Each row is a point on a landscape with many valleys, with its height.
From any point a ball rolls to the lowest of the 2 points nearest to it. It stops when none of these is lower. Distance is the straight distance between rows; heights are no part of it.
K_552 (h 3.26): 4.7  2.3  -7.3  8.1  20.8  2.1  45.5  13.5  -8.0  -9.2  25.2  -9.7  -1.9  7.7  -13.4  -13.0  5.9  -17.9  -13.1  -33.8  -23.1  -10.3  -20.8  0.4  -32.2
K_246 (h 2.52): 13.2  -34.4  34.5  -12.5  -16.6  17.1  -12.4  34.0  23.7  -13.0  32.9  7.2  16.7  14.7  14.3  10.5  -1.3  9.9  21.9  1.6  -21.4  -11.7  0.6  2.7  17.4
K_497 (h 3.86): -11.4  -5.2  -37.7  13.7  11.7  -14.7  1.3  -22.8  -3.3  31.1  -4.4  -11.8  -3.2  -20.6  37.2  -8.5  -11.6  8.3  -11.9  -2.5  -36.8  18.6  -6.7  -17.0  1.7
K_716 (h 1.93): 3.9  -36.3  0.3  6.5  8.0  2.1  14.1  17.9  18.3  20.4  61.0  -2.6  -3.9  -5.8  14.5  -2.2  -5.4  22.5  11.6  -2.8  -33.9  -5.9  7.1  -3.5  -9.0
K_937 (h 1.73): 2.5  -7.5  59.3  0.8  8.6  -15.2  -6.3  19.1  -17.5  -12.3  11.9  25.4  37.5  43.3  9.2  -14.1  -43.8  4.0  -8.7  -6.1  -22.4  28.6  14.6  30.0  19.4
K_565 (h 4.90): 17.2  8.4  42.1  -0.2  2.8  22.6  3.3  -0.9  -26.8  -25.6  24.3  -1.3  9.5  1.6  -26.7  2.5  5.4  11.9  -16.6  -26.6  5.1  -14.8  -3.1  45.7  6.5
K_884 (h 5.95): -31.6  -6.7  27.0  -2.1  -5.6  38.7  1.4  38.7  -12.8  0.7  -5.6  9.3  11.1  30.2  -3.0  11.8  -7.0  8.2  1.6  -35.0  -26.4  -2.5  -11.7  -3.5  -13.9
K_658 (h 2.33): 8.9  -36.1  16.5  -1.0  -11.2  28.1  16.2  26.9  9.0  27.9  34.3  11.0  -25.0  -18.2  -12.5  -1.3  -12.8  24.6  6.3  -17.6  -29.1  -1.9  10.0  -2.7  -18.8
K_258 (h 3.62): -10.3  29.0  0.7  1.1  6.0  -48.9  -14.0  -2.2  -36.7  -16.6  -20.5  30.3  -5.6  30.1  -15.2  8.8  4.8  -26.4  -3.7  11.0  19.8  -0.8  6.0  16.6  -6.6
K_315 (h 3.27): -1.6  5.2  -1.1  17.2  29.2  -51.5  -8.2  -17.2  -35.7  -7.3  28.3  10.4  5.5  9.1  20.1  -9.1  -13.8  11.2  -12.5  14.3  -13.6  4.8  -7.9  -2.0  8.0
K_713 (h 1.87): -9.9  -26.9  -30.6  -25.5  2.0  -26.3  -9.6  22.8  30.8  -8.4  -38.6  -4.8  -15.3  -32.5  6.3  23.5  3.3  -18.2  4.4  9.2  -24.0  17.7  -6.1  -20.2  6.3
K_347 (h 3.40): 8.7  12.5  3.0  1.8  6.9  -23.5  11.5  11.8  -17.2  -42.3  10.7  -0.8  0.5  12.1  0.7  -11.0  14.5  -23.8  -11.1  -19.6  21.2  -19.8  -4.3  22.1  -5.7
K_213 (h 1.21): -9.7  -5.9  39.9  7.1  -9.6  -1.6  -18.3  12.0  -29.5  0.9  -3.6  35.9  16.4  23.5  20.6  5.0  -29.5  -5.6  4.0  12.1  -23.3  26.6  -0.3  1.7  23.4
K_62 (h 4.48): 18.2  8.0  1.0  -15.8  -49.4  20.3  -7.1  25.0  4.3  16.5  -14.4  27.8  -10.8  10.7  -3.6  23.4  9.9  -10.7  12.2  9.7  20.8  -7.0  24.6  -27.0  17.2
K_231 (h 6.66): 20.2  26.7  -40.9  -17.3  -10.5  5.7  12.7  -27.7  -0.5  32.8  -20.7  -4.2  10.7  45.4  -30.8  25.1  39.7  3.3  18.1  -11.4  -1.9  -6.5  -3.8  -16.6  -15.5
K_37 (h 3.51): -20.1  10.5  -10.0  -5.3  12.0  -59.6  -3.2  -1.7  -15.1  -31.0  -27.2  -0.1  -11.6  -14.1  -9.5  0.5  -8.4  -26.6  -1.4  6.1  23.2  3.7  0.5  2.9  -6.2
K_908 (h 1.86): -12.3  17.6  3.5  12.1  -31.1  -9.8  1.4  -6.9  -39.7  20.1  6.6  9.4  -21.8  5.5  -21.6  -1.3  5.3  -5.4  -25.3  -0.5  4.7  4.5  10.3  -12.5  3.1
K_973 (h 6.40): 15.7  -2.7  -63.2  2.8  -12.8  19.7  25.8  -12.6  2.5  44.1  -5.5  -8.7  -21.9  34.3  -22.0  -0.5  -5.0  3.8  17.5  -13.6  5.4  -7.6  10.8  -38.8  -3.1
K_888 (h 4.75): -10.3  -15.0  51.4  22.3  -12.2  4.0  12.5  7.5  -7.6  -18.4  1.6  -2.4  26.1  -46.7  -26.3  -19.1  -36.4  38.9  -17.1  11.9  -7.3  23.2  24.0  12.8  42.2
K_172 (h 3.42): -3.3  3.8  -5.4  -6.6  -3.4  1.6  -0.7  8.4  -2.7  -19.9  -23.9  -10.1  5.1  -56.6  -28.3  11.8  -14.8  -1.2  -10.8  28.6  7.9  -6.1  -18.7  -27.0  5.0
K_16 (h 2.69): -7.7  2.9  -48.2  0.8  27.8  -16.7  21.9  8.4  0.3  -15.3  -18.5  1.8  20.1  29.0  15.9  6.9  12.8  -23.8  18.6  -33.3  -26.7  -3.8  -27.9  -10.5  -15.1
K_68 (h 5.69): -24.7  -14.3  14.8  -5.4  -14.9  18.3  2.0  7.3  11.2  19.9  -12.4  -14.8  -11.9  -7.5  10.2  -7.7  8.7  -8.2  -17.6  -12.9  -25.4  27.7  -5.8  10.9  -10.7
K_558 (h 5.75): -15.8  -11.8  0.0  16.8  -13.3  -1.5  32.7  -2.4  3.6  3.9  14.3  -8.9  -23.3  -32.0  31.4  -42.4  9.1  -6.9  -24.1  -2.4  -4.0  13.1  24.1  25.0  -2.7
K_554 (h 3.21): -14.1  19.2  -0.7  -8.5  -24.4  21.2  -29.4  -16.5  -1.7  25.6  -11.2  -11.8  3.6  29.4  -3.0  13.4  42.7  -6.5  -6.1  0.9  -2.9  11.7  -9.2  5.1  -2.7
K_867 (h 1.97): 16.0  -29.3  30.7  -7.3  -17.5  25.0  -1.1  26.5  -15.5  14.5  25.9  21.5  8.8  -14.7  7.2  5.4  -27.2  25.6  6.5  -29.7  -47.5  10.0  7.6  -17.0  2.2
K_345 (h 3.04): -20.9  18.4  -27.7  12.7  31.5  -25.5  14.1  4.7  -25.0  -23.6  -6.2  0.4  10.4  31.5  21.0  -3.6  4.1  -21.8  5.2  -9.7  6.2  -10.1  -15.4  6.5  -17.5
K_248 (h 1.80): -4.5  4.3  29.9  -12.1  19.9  3.9  -1.2  13.0  1.5  -17.6  -38.8  12.3  19.4  -35.0  10.7  -11.6  -40.0  -11.0  -16.3  16.9  -18.6  35.6  -10.2  14.0  -5.3
K_425 (h 3.22): 7.1  29.0  -9.7  -33.9  -7.0  -26.4  -26.4  -38.1  4.6  6.2  -42.7  -0.3  4.2  -9.8  -29.0  26.1  18.5  -3.3  1.0  12.9  -4.7  13.1  -15.4  -5.9  -8.9
K_879 (h 2.94): 31.3  10.8  23.6  -18.6  -14.9  11.9  -19.3  -0.5  25.5  -22.3  -12.1  13.1  8.0  -18.9  1.2  6.5  20.9  -13.9  14.3  15.9  12.1  -4.2  -2.4  24.9  18.3
K_188 (h 2.99): 17.0  -13.1  16.1  -11.6  -0.5  -37.3  -2.6  -5.9  -18.3  -5.3  34.0  14.6  0.4  -15.0  0.7  -4.5  -8.4  5.7  -16.0  2.1  -34.8  21.5  -2.6  -5.9  12.9
K_326 (h 2.14): -8.9  -5.7  -20.3  -1.6  -35.3  -9.5  4.8  16.4  -25.0  25.1  -17.7  -6.8  -39.1  -0.5  -26.1  8.7  -8.6  -11.6  -25.4  -10.2  3.7  7.3  10.4  -36.8  -1.3
K_986 (h 2.92): -4.2  16.1  15.9  -15.3  20.2  -18.2  -22.4  -7.6  -4.7  -16.7  -15.5  11.6  15.1  17.2  8.0  8.0  14.8  -14.6  0.7  8.8  -21.3  10.0  -22.4  28.0  -14.4
K_768 (h 3.88): -21.9  15.3  28.8  13.7  27.3  3.4  -5.8  -5.5  -27.6  -6.2  -16.6  29.2  2.8  47.7  13.4  0.1  8.4  -19.7  -1.2  23.2  19.8  14.8  9.9  46.3  -11.9
K_87 (h 5.64): 0.1  1.1  -5.5  24.5  -6.4  39.7  0.5  1.0  10.9  30.2  30.6  -18.6  -17.3  -1.0  -14.2  10.5  2.9  27.2  9.7  -9.1  28.3  -34.6  11.4  -3.0  -26.7
K_76 (h 3.10): 6.2  22.8  10.7  -27.3  -2.6  0.7  -19.6  -13.8  15.6  -9.3  -39.6  3.7  10.0  -18.8  1.5  9.3  21.0  -23.0  -4.6  -1.7  -5.8  14.3  -17.8  14.1  -9.4
K_731 (h 1.53): -24.8  7.1  21.7  8.5  1.0  -7.2  -23.7  9.2  -8.1  -12.9  -25.5  27.2  24.6  11.8  50.9  8.7  -13.4  -9.8  14.9  19.4  -3.1  20.5  -5.8  4.5  16.7
K_839 (h 1.70): -8.6  -8.7  -10.9  -30.3  1.6  -33.3  -5.1  31.4  9.7  -14.9  -30.0  23.6  -2.2  -14.4  25.9  -2.1  -8.6  -32.7  0.9  -2.7  -40.1  34.4  -11.2  -11.4  1.3
K_426 (h 1.78): -5.7  16.5  1.3  5.3  23.3  -1.8  -28.0  -7.7  -15.9  -0.9  -39.6  31.1  13.5  2.4  31.3  21.9  -30.4  -7.4  12.3  11.2  -10.3  5.6  -23.6  -13.5  -0.4
K_455 (h 2.42): 5.8  24.9  -32.8  19.5  -9.3  25.4  -17.2  -23.6  3.6  7.0  -31.2  -8.8  9.5  -9.3  32.2  6.9  14.2  -8.2  16.8  -7.4  32.4  -0.3  0.6  -16.6  0.5
K_711 (h 4.38): 1.4  -7.3  -46.0  10.9  15.3  -32.2  2.4  -22.3  -22.0  -4.0  15.1  -27.9  0.4  31.2  -10.7  -3.0  17.9  -5.4  24.0  -14.1  17.3  -21.7  -10.9  -25.8  -5.8
K_305 (h 4.03): -6.8  -16.1  37.0  19.1  3.2  -2.3  0.8  -6.8  -15.8  -15.8  56.0  -12.3  14.4  12.0  13.5  -6.6  17.1  37.6  -12.0  -6.2  -5.1  -6.7  13.3  26.8  16.3
K_41 (h 4.13): 4.3  -32.2  -30.8  3.7  -0.4  -8.7  6.1  -10.7  20.1  24.3  12.3  -6.6  -16.7  -42.1  18.7  -0.5  -14.9  5.8  12.6  22.0  -23.5  1.8  0.7  -35.2  10.1
K_298 (h 6.50): 23.5  2.0  -64.6  -5.3  4.2  13.4  32.9  -15.0  5.9  12.4  -15.7  -10.2  -5.6  62.5  -32.0  4.9  9.4  17.1  49.0  -11.3  23.7  3.5  15.0  -46.0  -7.8
K_624 (h 4.26): -0.6  4.1  20.1  22.3  14.9  -24.9  22.4  -23.1  -30.6  -11.9  33.4  3.6  -4.3  -42.0  16.0  -33.1  -14.3  22.2  -37.4  11.3  4.2  5.1  15.9  16.7  17.7
K_966 (h 2.20): -13.4  -7.3  32.5  -3.2  52.8  2.7  -10.5  -7.1  -7.5  -5.5  -15.4  5.0  9.9  -14.9  25.3  -6.9  -46.8  12.1  -26.6  24.5  -12.5  18.7  -9.7  15.9  -15.8
K_894 (h 2.91): 4.4  -11.7  52.0  -21.1  18.6  -28.3  -2.9  2.3  12.0  -47.7  6.6  -7.2  24.5  -9.3  19.4  -22.8  0.5  3.7  -20.3  9.9  -0.7  15.9  11.3  41.5  22.6
K_912 (h 2.61): 33.6  -17.1  -35.7  -16.7  -6.8  -9.6  3.2  11.6  4.6  9.6  6.1  11.5  -3.2  12.0  -2.7  12.4  -4.9  -4.9  31.5  -10.0  -21.4  -22.5  -10.4  -43.5  2.6
K_745 (h 2.68): -7.1  -2.0  16.7  -13.5  29.9  -14.5  -24.7  -9.5  -8.4  -16.5  18.7  -20.8  16.9  16.4  12.7  14.1  7.8  14.9  -9.9  -3.3  -21.2  -5.5  -30.2  8.3  -19.9
K_910 (h 6.58): 11.2  8.8  -70.8  -9.8  11.0  10.3  12.4  -29.8  12.9  10.5  -35.8  -15.8  13.4  46.2  -20.1  13.3  30.8  -3.3  37.0  -32.2  7.4  8.0  -2.6  -18.9  -15.1
K_797 (h 2.19): -11.4  -33.9  41.2  -8.8  -16.6  -1.6  -13.9  18.3  28.0  -22.2  5.0  -20.8  27.5  -10.4  38.5  -13.4  -5.0  11.4  10.4  11.9  -20.8  7.8  10.2  5.4  26.7
K_113 (h 2.57): -16.2  -0.1  18.8  10.8  -0.9  33.6  -3.0  11.6  10.9  -18.4  -5.5  -14.2  8.9  -15.5  46.4  -10.7  9.9  -3.9  -2.2  -2.9  21.9  -17.6  -2.5  16.2  -8.7
K_550 (h 5.83): -26.0  -20.2  42.8  -5.5  -7.1  17.7  -3.2  29.4  -7.9  -8.4  6.7  -10.0  -1.4  -2.0  3.3  -8.5  -25.7  12.3  -16.9  -21.7  -20.3  10.1  -1.4  18.5  -12.0
K_527 (h 1.30): 13.8  6.4  -8.5  4.5  3.6  11.7  0.9  -26.6  -1.5  16.6  17.4  -3.8  4.6  -10.9  11.2  -5.7  20.8  1.8  7.5  -8.4  -14.4  -4.2  -7.8  11.4  -15.0
K_539 (h 4.04): 16.6  17.0  -41.9  -1.6  -4.4  -12.6  -2.0  -6.9  32.8  26.8  21.7  1.1  -19.5  51.8  -22.5  -0.9  1.4  1.2  33.2  18.4  37.1  -15.1  17.4  -39.9  1.1
K_224 (h 3.56): -18.8  -1.4  -11.0  1.8  25.5  -21.9  -7.4  3.1  -19.6  18.8  14.3  13.8  6.6  6.8  48.2  -6.3  -16.8  7.1  -5.2  2.6  -41.6  27.4  -10.1  -7.8  4.2
K_446 (h 4.32): 29.8  -11.5  18.3  -3.6  -10.8  -7.7  11.6  14.0  34.4  -2.0  25.3  17.5  -41.6  -18.4  -22.1  -19.7  -12.3  -13.3  -6.2  11.5  23.5  -9.3  13.4  23.0  8.9
K_531 (h 5.52): -3.8  -13.4  6.7  -0.1  -35.0  12.2  14.5  5.2  19.6  25.4  1.0  9.1  -24.9  -29.6  21.1  -20.2  9.9  -12.7  -0.9  14.9  -6.4  19.3  25.5  12.1  7.0
K_695 (h 6.25): 14.0  12.5  -47.8  -2.1  -9.8  34.7  31.4  -17.8  29.2  62.7  -7.1  0.3  -21.7  23.6  -27.9  -7.4  19.6  -3.6  10.0  -16.1  -3.1  -0.7  13.1  -4.4  -14.2
K_492 (h 3.69): -0.9  -5.1  11.7  11.9  9.3  -30.4  -1.7  -10.6  -10.8  -24.6  44.1  -19.7  -4.3  9.9  6.7  -8.5  34.3  5.6  -20.2  4.3  29.4  -24.8  6.7  21.5  13.4
K_923 (h 1.98): -17.8  5.6  14.5  29.9  3.8  15.5  9.1  5.1  -25.7  -12.0  12.6  7.6  12.9  -10.7  50.9  -24.2  -12.7  7.7  -5.1  -10.8  6.1  -3.6  9.0  7.5  7.9
K_210 (h 2.18): -33.2  -3.5  60.4  12.3  -16.3  15.9  -24.3  -16.8  2.5  -3.5  -19.0  -11.1  33.0  -11.4  -2.3  -3.6  -15.1  29.2  -2.6  18.8  -9.6  21.2  0.1  22.3  22.2
K_583 (h 4.74): 0.9  11.5  36.4  8.6  -19.9  32.0  -19.6  8.8  -31.1  -11.4  20.7  11.4  24.5  22.4  -18.4  20.1  5.6  26.9  2.0  -28.6  6.4  -20.9  -0.2  26.6  21.9
K_511 (h 2.11): -31.7  -24.7  -27.9  0.6  20.2  -16.9  -3.5  9.4  32.1  -16.2  -25.9  -26.4  -0.3  -35.2  41.7  5.9  -4.6  2.0  -4.9  14.1  -9.2  14.1  -11.0  -11.1  3.6
K_230 (h 2.41): -43.9  -17.1  -42.5  7.8  31.8  -35.6  -2.2  20.7  -1.4  -14.0  -31.1  -20.0  -23.5  -2.6  22.5  1.0  -15.0  -9.1  -12.7  -5.4  3.7  3.4  -15.7  -9.6  -7.7
K_364 (h 4.25): 17.9  -12.8  -53.9  -11.9  18.1  -33.0  7.6  -24.0  22.1  -13.9  8.3  -24.7  -6.6  30.7  -20.0  0.9  19.3  -10.8  49.2  -20.1  28.7  -13.2  -5.0  -10.8  -23.9
K_114 (h 4.14): 21.6  5.0  -39.0  -9.0  -3.3  -35.2  -17.7  -36.8  28.8  11.4  6.5  -18.7  -16.5  25.1  -29.9  4.9  17.8  -2.4  28.8  20.6  39.4  -5.2  15.0  -16.9  -10.5
K_138 (h 2.37): -24.3  -9.6  -42.7  7.1  -3.7  -19.5  1.8  24.9  -6.2  -2.9  -30.6  -13.6  -30.8  -6.9  -1.2  5.6  -10.8  -24.6  -15.7  -14.7  20.4  2.7  2.4  -31.7  -1.0
K_75 (h 1.54): -25.4  7.6  14.5  6.0  -1.4  8.2  -7.7  -11.3  -26.5  10.9  -4.6  -16.6  -19.2  -10.7  -29.1  5.8  -10.3  12.1  -34.6  0.6  15.0  -0.8  -13.1  -4.1  -6.6
K_105 (h 1.85): 7.1  -17.1  -8.5  -6.1  13.8  7.1  -11.6  -22.2  38.1  14.6  10.7  -27.6  -4.8  -21.5  21.4  4.4  25.9  13.0  5.1  16.5  0.5  -3.3  -15.5  10.1  -12.0
K_532 (h 1.31): -22.0  -28.4  -13.4  25.7  15.5  -4.9  17.3  10.2  -7.4  10.9  53.5  -19.1  -10.5  3.9  22.3  -4.9  10.3  19.5  -8.4  -10.8  -10.5  -14.4  4.6  -14.3  -8.8
K_990 (h 5.84): -12.7  -3.8  -7.4  21.9  4.2  32.1  29.7  13.2  32.8  35.4  44.4  6.4  -10.2  17.3  -7.0  3.8  15.6  3.4  19.7  -19.8  3.8  -20.1  4.0  8.1  -26.8
K_142 (h 4.55): 11.4  -0.6  21.9  -14.5  -41.9  31.6  -6.0  10.2  -7.9  10.4  -11.2  16.4  -0.7  -22.0  -17.9  18.6  -7.7  18.8  -0.2  13.1  6.1  -2.6  8.5  -21.5  26.2
K_269 (h 3.34): 30.7  8.3  -38.3  -26.7  -9.7  -6.8  -14.7  -40.7  29.6  23.8  -29.7  -5.0  -2.2  -14.3  -7.8  15.1  19.1  -0.7  28.2  5.0  -12.0  0.0  -6.7  -14.7  -8.8
K_714 (h 2.76): 33.1  -6.8  23.9  -18.3  -18.9  25.4  -8.2  28.9  37.4  -3.9  20.6  33.6  -3.1  14.3  3.6  3.4  8.3  -13.6  30.0  10.1  8.0  -12.3  13.1  18.9  24.0
K_537 (h 2.16): 8.4  -3.5  -14.4  -14.1  -3.8  17.3  -29.2  4.8  10.1  6.7  9.2  -22.1  -6.4  17.9  -22.1  40.0  13.7  11.7  2.2  2.7  14.8  -26.0  -3.4  -28.5  -9.5
K_725 (h 1.84): -30.3  -9.8  33.8  8.5  -2.8  -10.1  -20.1  5.9  13.1  -21.9  -15.1  -4.2  46.7  -18.7  34.8  -1.2  -9.2  12.4  8.7  38.2  -12.2  23.3  -5.2  7.6  33.8
K_234 (h 2.78): 40.3  -20.8  -2.4  -18.8  -20.4  -16.7  4.9  7.4  1.2  13.2  27.3  21.4  -13.8  -12.3  -10.3  7.9  -11.7  0.4  10.1  8.4  -34.4  -5.9  1.7  -20.6  11.1
K_145 (h 6.09): -40.5  15.3  16.6  20.3  11.6  26.0  9.0  37.5  -27.0  -17.4  9.5  -4.3  1.6  35.8  -8.8  4.7  7.6  -3.6  -12.9  -22.5  13.9  -15.4  -13.4  8.4  -17.9
K_548 (h 4.64): 19.2  -3.8  30.0  2.2  -26.7  16.2  -26.9  4.3  -18.6  -14.2  21.1  14.7  11.3  0.6  -7.0  27.9  -3.0  18.5  5.1  -1.4  8.4  -11.8  5.1  7.2  49.6
K_61 (h 4.89): -50.0  -20.8  51.9  23.0  -4.3  6.5  10.2  28.2  -6.6  -22.6  -14.3  -11.0  9.1  -32.4  -16.8  -24.4  -38.5  24.6  -23.7  31.0  4.9  17.1  13.0  13.1  23.9
K_824 (h 3.30): -14.8  -11.7  60.5  1.2  17.5  -28.0  -10.4  -10.5  15.0  -32.7  1.7  -8.1  46.6  6.4  8.6  -17.8  -38.2  28.1  -16.3  22.8  -7.2  17.4  23.0  38.5  53.2
K_712 (h 3.83): -37.1  7.6  1.0  26.2  24.0  -36.0  9.2  -5.9  -28.9  2.6  -17.7  6.1  -7.2  -30.9  -9.6  -6.1  -20.7  2.1  -27.3  58.2  7.5  21.5  3.1  -10.3  12.8
K_352 (h 3.66): -19.3  14.2  2.7  16.2  31.2  -52.7  11.9  -23.9  -27.4  -11.6  -22.0  2.6  -24.5  -25.3  -10.5  -22.5  -20.5  -4.6  -32.5  25.9  18.7  8.6  -3.4  10.5  -9.3
K_191 (h 5.08): 39.7  17.9  16.3  -0.3  -15.1  19.0  4.9  -17.8  -12.5  -8.9  7.0  7.7  -13.9  -16.2  -33.7  -7.3  7.3  -2.9  -20.1  -12.2  26.5  -13.7  6.7  30.7  2.9
K_118 (h 3.53): -17.1  16.0  16.6  25.2  45.1  -1.2  15.5  10.0  -29.5  -8.6  11.2  24.5  21.0  42.8  29.6  -5.3  -11.3  -9.8  1.7  4.2  6.7  0.2  -2.3  26.9  -25.2
K_348 (h 1.79): -17.3  17.0  26.5  -6.0  -8.4  13.2  -24.6  10.5  -23.2  -21.7  -1.3  -17.0  -14.0  10.5  -42.0  17.6  4.7  1.0  -39.1  -7.7  27.9  -18.7  -5.8  5.8  -3.9
K_785 (h 2.75): 5.1  5.6  -19.4  -12.3  -2.8  14.1  28.6  16.0  -24.6  22.3  -1.7  7.0  -8.2  20.8  -32.4  9.0  8.1  -5.4  -11.4  -32.4  -27.8  -12.4  -10.7  -20.8  -21.6
K_121 (h 3.57): -5.1  -3.2  5.6  2.1  -0.2  8.7  7.0  23.7  13.7  -29.1  -9.0  -5.1  27.2  -68.1  2.9  -12.7  -7.4  4.1  -2.2  40.2  -4.0  9.8  -2.8  -2.9  16.4
K_855 (h 3.75): 34.4  -6.2  10.1  -10.0  9.7  1.5  29.8  14.5  -6.1  -10.6  41.7  14.0  13.5  3.8  -1.2  -16.6  4.8  -15.6  -9.3  -22.9  -37.9  -1.4  2.4  18.7  -16.6
K_415 (h 4.12): 59.4  -9.2  5.1  -13.9  8.7  -10.1  29.9  9.1  20.1  -1.1  42.0  24.6  -17.3  -2.2  -25.9  -20.2  -5.0  -7.3  4.6  -11.6  -9.1  -21.4  -1.3  23.7  -4.8
K_430 (h 1.13): -37.8  -7.8  -5.1  11.4  20.4  2.5  -18.8  -2.1  3.0  -8.3  -14.8  -52.9  -19.1  -11.6  2.7  10.8  -2.3  9.3  -32.6  3.6  22.3  -13.3  -16.0  -18.0  -12.7
K_463 (h 2.96): -26.8  -5.7  11.3  -3.6  -9.2  26.2  -28.5  5.1  24.1  1.0  -10.1  -24.6  15.0  20.7  34.5  15.9  37.3  -1.4  5.8  2.6  3.1  -2.1  -11.4  11.2  1.1
K_321 (h 5.37): 11.8  16.5  -17.6  15.0  -35.7  0.1  11.9  -13.4  -2.1  19.2  -20.6  18.3  -13.2  -28.9  13.3  -19.3  5.8  -26.5  -2.7  7.4  16.7  11.1  22.3  -5.0  16.1
K_313 (h 3.41): 8.5  11.8  -29.1  -7.6  -5.0  -43.9  -8.2  -21.6  -11.8  -23.8  -30.9  -0.5  8.8  -32.6  -3.5  12.8  -0.9  -18.8  22.5  -1.6  19.1  -1.8  2.5  -22.7  -0.8
K_608 (h 2.35): 21.1  3.6  1.9  -2.9  -13.9  28.3  15.7  18.3  -28.8  16.7  5.2  31.0  10.5  0.6  1.8  5.7  -7.1  -0.6  5.3  -29.1  -32.2  -10.7  2.1  -24.3  0.6
K_609 (h 5.23): 42.6  25.6  -8.1  -8.7  -23.3  3.0  9.3  -32.1  8.0  6.0  -22.7  4.8  -9.9  -34.8  -18.8  -16.2  12.4  -23.5  -3.2  6.3  30.3  5.4  11.8  11.4  -3.0
K_119 (h 0.95): -6.1  20.7  -13.1  39.0  1.2  6.7  20.5  -21.6  -26.8  12.9  23.8  -6.4  8.9  5.6  26.1  -20.7  18.0  3.4  -2.9  -16.5  -0.8  -2.4  1.9  8.6  -10.0
K_207 (h 5.50): 13.4  -12.0  -28.4  16.7  1.8  17.8  6.1  -14.7  7.8  19.4  16.7  -31.4  -31.3  -7.7  -23.4  0.0  -19.6  10.3  -0.6  -4.3  37.2  -29.3  5.0  -23.3  -21.7
K_7 (h 4.40): 30.0  18.7  -3.2  5.7  -30.1  19.1  -14.4  8.3  4.7  4.1  8.2  12.9  3.2  21.0  -2.8  22.2  19.9  -12.7  13.9  11.4  44.6  -28.2  23.4  -7.3  26.6
K_900 (h 2.43): 12.2  10.1  -29.0  -18.6  -0.3  -12.4  -2.4  6.7  -0.9  -9.2  -14.6  13.0  17.2  6.7  20.8  19.9  14.0  -19.7  30.1  -20.5  -17.0  -13.4  -16.1  -12.3  -3.0
K_578 (h 3.47): -21.5  2.0  -29.1  -10.9  -0.7  33.4  -4.3  6.7  13.8  26.3  -11.0  -22.8  -9.8  36.0  -22.8  27.6  37.3  -7.5  -12.6  -23.1  -4.6  5.2  -5.6  0.9  -24.3
K_995 (h 3.89): -14.1  3.7  16.9  16.1  12.8  -2.0  25.9  -12.5  2.0  -14.4  -0.8  -8.0  13.2  -61.8  17.5  -33.3  -12.2  20.8  -25.3  32.7  -7.5  18.4  10.8  9.9  6.5
K_700 (h 3.31): 1.1  18.8  -30.1  -19.2  0.1  -24.2  -12.0  -21.1  -2.6  -9.1  -47.9  -12.7  3.2  -30.0  -46.3  27.3  -2.0  -1.7  -1.2  20.1  16.3  -1.5  -9.7  -40.9  -2.4
K_92 (h 3.50): 28.8  -1.7  -50.9  -22.1  14.5  11.2  -1.8  -15.7  51.7  26.8  -21.6  2.1  -4.4  6.8  0.0  -2.1  12.9  -6.8  32.3  -10.7  -14.1  -6.1  -15.8  2.0  -19.9
K_144 (h 4.63): 1.8  -6.6  42.3  12.5  -38.0  36.8  -5.0  1.2  -18.4  -7.0  -7.1  10.8  7.3  -50.0  -34.3  7.1  -30.4  33.1  0.4  6.5  -1.5  13.4  10.2  -0.7  38.2
K_743 (h 4.45): 7.2  -43.2  28.7  -2.4  -32.7  3.0  8.3  40.2  22.6  -9.6  24.3  16.2  -24.1  -25.3  -12.0  -3.3  -17.3  -2.5  -6.8  13.1  -2.2  -0.6  21.9  2.1  26.2
K_10 (h 0.49): -34.5  -22.6  -32.8  31.9  11.9  1.1  -9.0  -10.7  -7.1  14.8  13.8  -46.1  -14.8  1.3  22.3  3.0  6.0  17.9  -6.6  -2.7  8.9  -19.6  -3.9  -18.8  0.7
K_23 (h 3.70): 34.7  23.5  -41.9  -18.9  6.5  16.8  6.1  -14.1  54.5  23.0  -19.7  9.9  -18.0  17.8  -12.5  -21.2  -15.6  -3.1  38.6  -4.8  25.0  -3.2  6.9  -8.2  -18.2
K_644 (h 2.39): 5.3  -12.6  20.7  -9.0  1.5  19.1  -28.8  -3.0  -2.6  -3.2  36.8  -24.6  12.2  16.2  -15.1  27.2  22.6  22.5  -0.8  -9.1  -6.6  -28.2  -22.5  4.0  -12.1
K_874 (h 4.58): -13.0  11.1  41.7  13.6  20.8  -8.1  8.5  -28.9  -36.7  -1.2  17.1  3.4  -4.8  -1.8  0.3  -29.8  -13.5  22.5  -42.8  -2.2  -1.1  18.1  10.7  40.9  2.4
K_627 (h 6.05): 20.1  15.5  -14.4  0.9  0.6  29.5  36.0  -13.0  35.0  46.1  13.6  21.6  -15.0  15.8  -17.6  -16.7  21.4  -11.5  18.9  -9.8  -4.2  -4.9  -3.3  20.0  -32.4
K_482 (h 2.36): -10.9  -1.1  53.8  -3.8  16.1  -20.7  -6.3  -1.2  -0.6  -24.8  14.7  12.7  28.6  45.3  16.9  -28.9  -0.9  -8.3  -14.1  1.4  -12.5  21.6  8.1  49.8  14.6
K_306 (h 2.08): -1.9  38.6  -24.6  2.5  19.5  14.9  -14.4  -24.2  -18.2  -2.7  -47.4  7.0  15.7  1.2  20.4  7.6  -5.1  -15.3  9.6  -11.2  11.8  -8.8  -21.3  0.6  -13.6
K_475 (h 1.99): 22.1  8.9  13.9  -36.1  -16.1  13.9  -23.0  9.1  10.3  -12.8  -12.1  -18.3  -12.8  8.4  -43.5  27.4  22.0  -4.3  -11.6  0.9  20.0  -26.1  -6.8  -4.1  -16.0
K_381 (h 1.52): 2.6  -7.5  23.0  -33.0  -9.9  -20.5  1.5  24.6  0.2  -26.5  -30.8  29.5  3.3  -32.4  -7.2  3.5  -18.9  -23.3  -4.2  8.7  -23.9  27.7  -3.8  -5.6  7.8
K_483 (h 5.36): 30.0  -2.8  -32.5  -5.5  -4.4  -3.5  15.0  -18.1  7.6  1.5  -18.3  -14.6  -25.3  -12.5  -27.2  -13.6  -5.0  -16.4  6.1  -3.5  31.2  -7.5  3.0  -15.2  -13.3
K_863 (h 3.90): 6.3  31.2  -33.0  -3.2  5.7  25.6  -12.8  3.2  54.0  27.4  5.7  -8.3  -22.8  39.9  -20.4  -10.9  -8.6  4.9  27.2  0.1  39.8  -20.8  7.2  -23.1  -16.3
K_752 (h 4.24): 18.2  21.2  -31.1  26.0  -18.4  18.2  15.9  -0.1  4.8  15.3  12.3  11.9  6.3  32.2  3.7  -5.8  24.0  -18.1  28.3  -7.5  32.3  -17.1  16.3  -17.6  4.2

For each start below, name the point where the ball stops.
K_863: K_75
K_298: K_609
K_446: K_867
K_565: K_75
K_712: K_75
K_888: K_75
K_497: K_900
